Points, in no order, along strands that fork and pass close to each other.
Points whose rows are less than 41.7 apart are linked; no others are. Some points are linked to none.
Zivo: [  9   7  -7   1  -8   7  -2  -4   6  -3  11  -6 -15  14  -4 -17  -9  17
   1   9 -12 -11]
Fomu: [  6 -14  -6   4 -15  14   8   4  24  -5  -3   7  21  -5  -4 -11   6   0
   9   1  -4   6]
pum: [  9   3  16 -11  -1   8   5   2  -8   1  -7  -4   4  13  -4   8   1   5
   2   1   1   0]
nomoz: [ -5  -6   2  17  15   2   4  -7  -7 -10   9  -7  11   8 -11  17   4  -6
 -12  -5  14  13]
veban: [  7  -5  -4 -11 -14  -5  11 -20  14  -4   5   8  -7  -4  15   1  -3   3
   1   9   9  -2]
Ner: [ 12  11  -5  10   6   7 -11   1   1  -9  13 -20 -14  16 -15 -10   8   9
   3  14  -6  -7]
kif: [  5   6 -10 -17 -12  11  17 -11  16   0   7   2   5   4 -12  -9   9   0
  10   2 -20   3]
Dela: [-11  -9   4  11  -8 -12  -3   4  -3   1  -1   9   5  -8  12   9 -18  -8
   3 -13   9   2]
fogun: [ 16  -2   1 -20  -6   0   8  -5  18  -5   0   6  -5  -9 -10  -3   7  -6
  12 -16 -14  -3]
fave: [ 16   3   1  14   2 -10 -23 -26  -1   1  15   1 -10   7   0  -5   4  13
  -6   9  25  -8]
Zosum: [ 11   7  -1  11   8  -4   2 -10   3   5 -13   8   4   2  -3   3  12  12
  -3  -6 -10   7]
keke: [  3 -17   4  17   4   2 -11   5  -9 -10  14  -7 -12  -2  -4  13 -10   5
  -7 -10  14  -6]
tinar: [ -6   4 -11 -19   7   5  17   0   7 -10 -10   0  16   3  15 -10   9  -5
  -2  12  -9   1]
zabu: [  5 -21  -3  -1 -13  17  15   7  10 -15   0  -3  12   2  -4   1   6   2
  -4  20  -8   3]
Komiv: [-14 -23   0  -1  -2  15   6  27 -22   0  -4  -4  -2  -6  -1  13 -13   3
  -9   2  -7  -4]
kis: [ 13 -13   3 -11  -6   1   0  -6  -6  -7   3   2 -17   0  17   5  -8  11
  -7  11  14 -10]
sizo: [-16  -8  -1   8   1 -14  -1  17  -2  -7 -12  -1   3 -17  20  11  -5  -9
   0   0   9  -4]
dimap: [  7  -8 -10  22  10  -4 -22  -3  -9  -6  23 -11 -21  -1  -6  -2  -3   7
 -11  -8   7 -10]
vap: [  2  15  -7  17  13  -4  -5   1  -4   4  -6  -5  -4   0 -11   3  15  10
  -4 -10 -21   2]
gop: [  1 -23   9 -20  10   8  12  16  -6  -5 -12  -7  20  -5   3   0   5 -20
  -5 -10 -10  -6]
zoz: [ 13 -10   5  -3  -9   5  -9  13  -5   6   3  -2 -13  -7  -3  -1  -2  -3
  15 -15   0  -1]
nofot: [  8   5   5 -13  16 -16  -7 -17  -5  -1   4   7  -3  -4  -4   7  11 -19
  -5 -13   5   8]
sog: [ -5   7   2 -10   9   6  -7  -5 -27  14  15   0  -5   9   5   1  -6  -3
  -4 -10  13   9]
vifes: [  4  24  -4  -4   5 -16  -6 -19   7  -3   2   6  -3   6  11  -4   3   3
   5   1   7  -4]
Fas: [ 13  14  11 -11   3   7  -4   6   5  -6  -4  -6   7  13  -7  -7   6  -3
  18  -7   3   0]
nad: [-11  10  -4 -11  -3 -15  -2   1   8   6  -2  16   3 -12  11 -11  -5 -23
  13 -17  -3  10]
nop: [ 21  -4  -1  -6  13 -12 -13 -26  -1   1   9  15 -14  -9  -7   2  14  -7
 -10 -15   3   8]
Mave: [  7  -4  -9 -10   2  -8  -9  -9   7   1   8  18 -11 -12  17 -17  -8 -13
   6 -16  12   9]
gel: [ -1   5 -15  -8  -9  -4  -5  16  11  -1  -1  -2 -16 -16  11 -15  -3  -5
  24  -5  -6 -12]
Molo: [ 12   5  -3   8   8   1 -18  -9 -12   1   7  -2 -22   6   8  -8  -2  27
 -13  13  12 -11]
Ripu: [ -9   7  -3   0 -11 -11  -4  13   9  -3   2  -3   2 -11   0   0   1 -18
  18  -6  -8  -3]
bup: [ 23  -2  -3  -3   3 -11 -21 -21   9  -6  12   9 -16  -7   6 -12   6   7
   0  -3  20 -11]
Tum: [  2   0  -6   6 -11  14   2  -1   2   9  14  -2   7  10 -17  -9   4  -4
   7  -6 -20  12]
nafo: [ 17  -4  16 -18   1   4  -3  -6 -12  -1   5  -5 -11   6  -3  13   2   3
  -1  -1   9  -7]
Vefo: [  4   9 -10  -6   3   6   8   7  20 -13 -17   2  13   0  13 -18  11   9
   9  11  -1  -3]
duna: [  4 -10   3 -34  -3  -3  18  -6  23  -6  -6  10   8 -15  10 -13  -7 -19
   6 -13   6  -2]
Felem: [ 10 -12   0   4 -10  12   5  10  12 -21   3 -13  -6   2  -5   0   5   6
   3  21  -2  -5]
mota: [  3  14  -8 -17  -8  -5  -3  -3  25  -7  10   1 -11  -8   1 -20 -14  -2
  22 -14   2 -16]
dat: [ 11   6   0   3  -9  10   5 -22  -2   6  10  -2  -6  20  -8   0   3  11
   1  25   8   8]
dono: [  2  -1   8 -23   6 -11  10  -4  21 -10 -11  11  18 -10  -2  -5   2 -30
   5 -18  -6   2]
zuz: [ -9 -18   7 -19   0   8  17   7   3 -10  -4  -9  30   1   3   0   2 -26
  -4   5  -5  -4]
bam: [  1   2 -21   5   4 -12 -12   5   2  -5   8  -3 -21 -15  13  -9   3  -4
   8  -2  -5  -8]
kipip: [ -7   2  -4   5 -10  13  10  -5  -7  10   0   1  -5  12  -5   0   1  15
  -8  31 -12  12]
Lev: [-10  -4  15   6  -4   4   7   8  -3 -11 -14  -4   1   9   0  14  -9  16
 -12  31   8   0]
leme: [ -9  -3   8 -14  -3  -2   5  11   9   4 -15  11  34  -9   0  -4   2 -25
   5 -15 -13   2]
zaze: [ -8  13   1  32  -5 -17  -6  -7   9  -4   5  -3   3   7  -5   3 -12   5
  -2  -3  -5  -6]
Mun: [ -4  -3  -5   0 -12  11   6   3  -5   2   6   2  -8   7   0  -3 -11  13
  -5  13 -17   0]
Zivim: [-11   5   6  -1   9 -14   4   2  -9  -1 -13  -5  -1  -7  15  18   5  -2
  -8   9  12  -2]
fof: [  9   4   3  19   5   1   3  -7   5  -4 -16   4   6  11   0   4   4  21
  -5  10   1   3]
Zetu: [-28   3  -8   3   8  -1   2  19 -18  -6  -3  -9 -19  -6   6  12  -7   8
 -12  21  -6  -6]
Loten: [ -5   5  13  -7  -2 -15  -4   3 -13   6  -9  -3 -12 -10   9  22  -3   0
   2   4  14 -12]
Nini: [  2  -3  -6   2   6   7 -13  -2 -24   8  10   2 -27   4   8  -1 -13  23
 -12   4   8 -10]
dedo: [-12 -13  11  -4 -11  17  12  15  -7  -1  -9  -2  19   8  -3   8  -4   2
  -8  25  -1   4]
Luri: [  1   5  15  22 -12  -1  -5  -3  -3   9  -1  -9 -12  10 -14  12  -6  19
  -4  18   6  -2]
nid: [ -4  -9   4  -3 -17   6  10   5  -6   7  -9  12   3   1   5   6 -16  15
  -5   3 -14  -4]
leba: [  1   6 -10  13 -10  -5  -3  -8  17   4  15   0   2   5 -12 -15  -2  -7
   9 -12 -15   5]
fuvu: [  5  -7  -4 -27  -5   6  20 -13  24 -10   2   2  10  -5   9 -10   0 -11
   7   2  12   2]
vedo: [  2   7  10 -13  20  -3  -8 -12 -21   6   5   7   3  11  12   0  -6  -5
 -10 -15  24   6]
Gipa: [-16  -4  19  -8  13   8  19   2 -13   3 -22  -5  35  14  -1  10  -6  -5
 -19   7   0  -4]
puf: [-10 -19  14  -8   7  18  16  13  -7  -1 -21  -2  33   9  -1   5   0   0
 -21  23  -2  -2]
Sena: [ -3  10  -2 -10  -8  -8  -3  -4  -7   8   3  11  -9   1   9  -1 -18   2
   9 -14  -9 -10]
kamul: [-20  -1   2  10  20   4   3  25 -15   1 -14  -8   7  -9  -7  14   9   2
 -12 -12  -3   1]
dugud: [-16   2  -1  28 -12   0  -3   9   5  -5   5  -7  12   4  -7   4  -4  -1
   0  11  -2   4]
fut: [-16 -12  -4   9   1  -8   4  -6  -2  -3   7  10  17  -3  11   4 -12 -15
  -9 -12   6  15]
Zez: [  6  11  -7  -9 -13   1   1 -15  36  -1  14   4  -2  -5  -4 -27  -7  -3
  22  -8  15   3]
fozu: [ 18   1  -3 -14  -3 -12 -14 -21  15   4   9  22 -19 -14   4 -18  -5  -4
   6 -15  15  -3]
tak: [ -2   8 -12 -11   9  -9  13 -12  10  -6  -8   8  12  -3  12  -3  15 -11
  -2   1  -9   7]
Vas: [-14   7   2   9   7  11  -5   9 -24  16   6  -4  -6   7  -3   2  -6  11
  -6  -7  10  10]
nopi: [-17  12   0   1  12  -3  11  -1 -11   3 -18  -1  14   5  13   7   5   2
 -11  16   4   7]
diru: [  8  -4 -10   1  16  -7   8 -10   5   1 -14  10  10 -10   6   2  22  -7
  -5  -5  -8  17]
Mibus: [-11   0   3  24   3   6 -10  20 -18  13   0  -6 -19  -1  -8   7 -16  19
  -5 -10   4  -7]
Fazo: [  2   2   9 -17  16 -15 -15 -11 -16   4   8  12  -6  -5   5   1  -6 -24
  -5 -18  20   6]
koz: [-20 -13  -7 -16 -11   8  10  22  -1  -5   1  -2  21  -9   5   0  -1 -18
  -1   8 -17  -6]
nedi: [-13  10  -1  13  21  -4   0   7 -16  10  -9  -1  -4  -7  -8  16   9  10
 -12 -21  -8   4]
beg: [ 10   8   1  -1  -2   6  -3  20  15 -10 -14  -6   6  -1   1 -15  10   6
  19   0  -3  -6]
Bel: [  7  -1   1  -5   1   6   2  -4  -6   5  13  -5  -1   4 -19   6  14 -13
   5 -10 -12  13]
penat: [ 12  13  -3   7   5  -8 -14  -2  -3   4   7 -11 -19   0 -12   1  14   7
   4  -2 -11  -9]
Pefub: [-12  14  -8  19  -3 -15 -14   2 -11  16   5 -12 -29  -3  -4   3  -7  14
  -5  13  -8 -15]
Zol: [ 14  -4 -14  21   4  -6 -21   2   5  -1  16  -5 -17  -6   2 -20  -1   1
   3 -14   0  -5]
guzit: [ 21  12   3  -1 -11   6  -3  -6  19  11  -4  -7 -10   6  -7 -14  12  13
  21  11  10  -1]
Pusa: [ -7   1 -12  24  -2  -9 -21  12 -13  18   5  -6 -24  -9   1  -3 -15   7
   5 -10   0 -10]
Lur: [-20 -11   3  19  11   3   8   6  -8  -4  -2   1  26   3  -4  16  -5  -6
 -17  -8  11  11]
gofa: [ -5  -1  -6 -13   9   5   1   0 -18   2  15  -4   0   5  -1   1   2 -16
  -1 -12  -6  10]
Burat: [-16   6   3  -9  -7  -5   1  14 -14  -2  -3 -11 -18  -5   2  17  -8   2
   2  18  -8 -14]
tosuv: [-11   0  17  17   0   1   4   6  -9   1 -11  -6  -7   3 -10  23  -5  21
 -15  18  11   1]
gil: [ -9   7   3  16  13   8   7   3 -10   6 -18   2  17  10  -2   8   7  14
  -9  12   6  14]
Deve: [ -1  -2   6 -12  -5   7   8   8  -4  16 -16  10  21  -4  -7   4  11  -5
   2 -11 -21   8]
gok: [ -6  22   3   9  -6 -10  -1 -11  12  -1   2   9  15  12  -7  -4  -8  -4
  11 -13  -9   3]
Tuzus: [ 22  -9  -1   8  -7   3   3 -11  23  -1  -1   4   3  -3  -9  -7  14  -4
  14  -2   9  14]
gab: [ 21  -3   2  10 -11   5   2 -17  10   5   5  -5  -4   9 -12   1  10   7
   8  12   7   6]
Rim: [ -4 -16   4 -13   5  16  10  17 -12  16 -19   3  26  -7   1   2  14  -7
  -9  -4 -14   7]
durag: [  5  -9   0  10   2  -4  -9 -13  -1 -11  23  -1  -1   7   0   2  -5  -8
  -4  -6  17   8]
rubud: [-10   5  -1  12 -20  -1  -3  19  11  -3   0 -11   2  -4 -10   1   0  -1
  13  11 -18 -10]

A fork is a point with three links, a tip a point with one. Leave the first point through the second and follow the links. Name the first fork or tip that comes.
sizo; Dela => gel
tinar; Vefo => koz
nad; Mave => Nini
Nini; Molo => Ripu

A fork is a point with three links. Follow the links from the first point to the second and name the forks in between, in order.
fave; Vas => Ripu Tum sog
nad; penat => Ripu gel Zivim Zosum vap
Lur; vedo => gel Ripu Tum sog
nafo; sizo => Zosum Zivim
nopi; Ripu => Zivim gel
Ripu; fut => gel

Name the points in between on the shortest way along the links from the first point to the second, in order.
Dela; fogun => fut Lur nomoz durag keke dimap Zol bam gel Ripu rubud dugud zaze gok leba Tum kif
Nini; gok => Molo fave bup fozu Mave nad Ripu rubud dugud zaze
koz; pum => zuz gop Rim Deve leme dono duna fuvu veban kis nafo
Pusa; nofot => Mibus Vas sog vedo Fazo
puf; penat => dedo zabu Fomu Tuzus gab dat kipip Mun Zivo Ner
keke; pum => durag nomoz Lur fut Dela sizo Zivim nopi gil fof Zosum diru tak tinar Vefo beg Fas
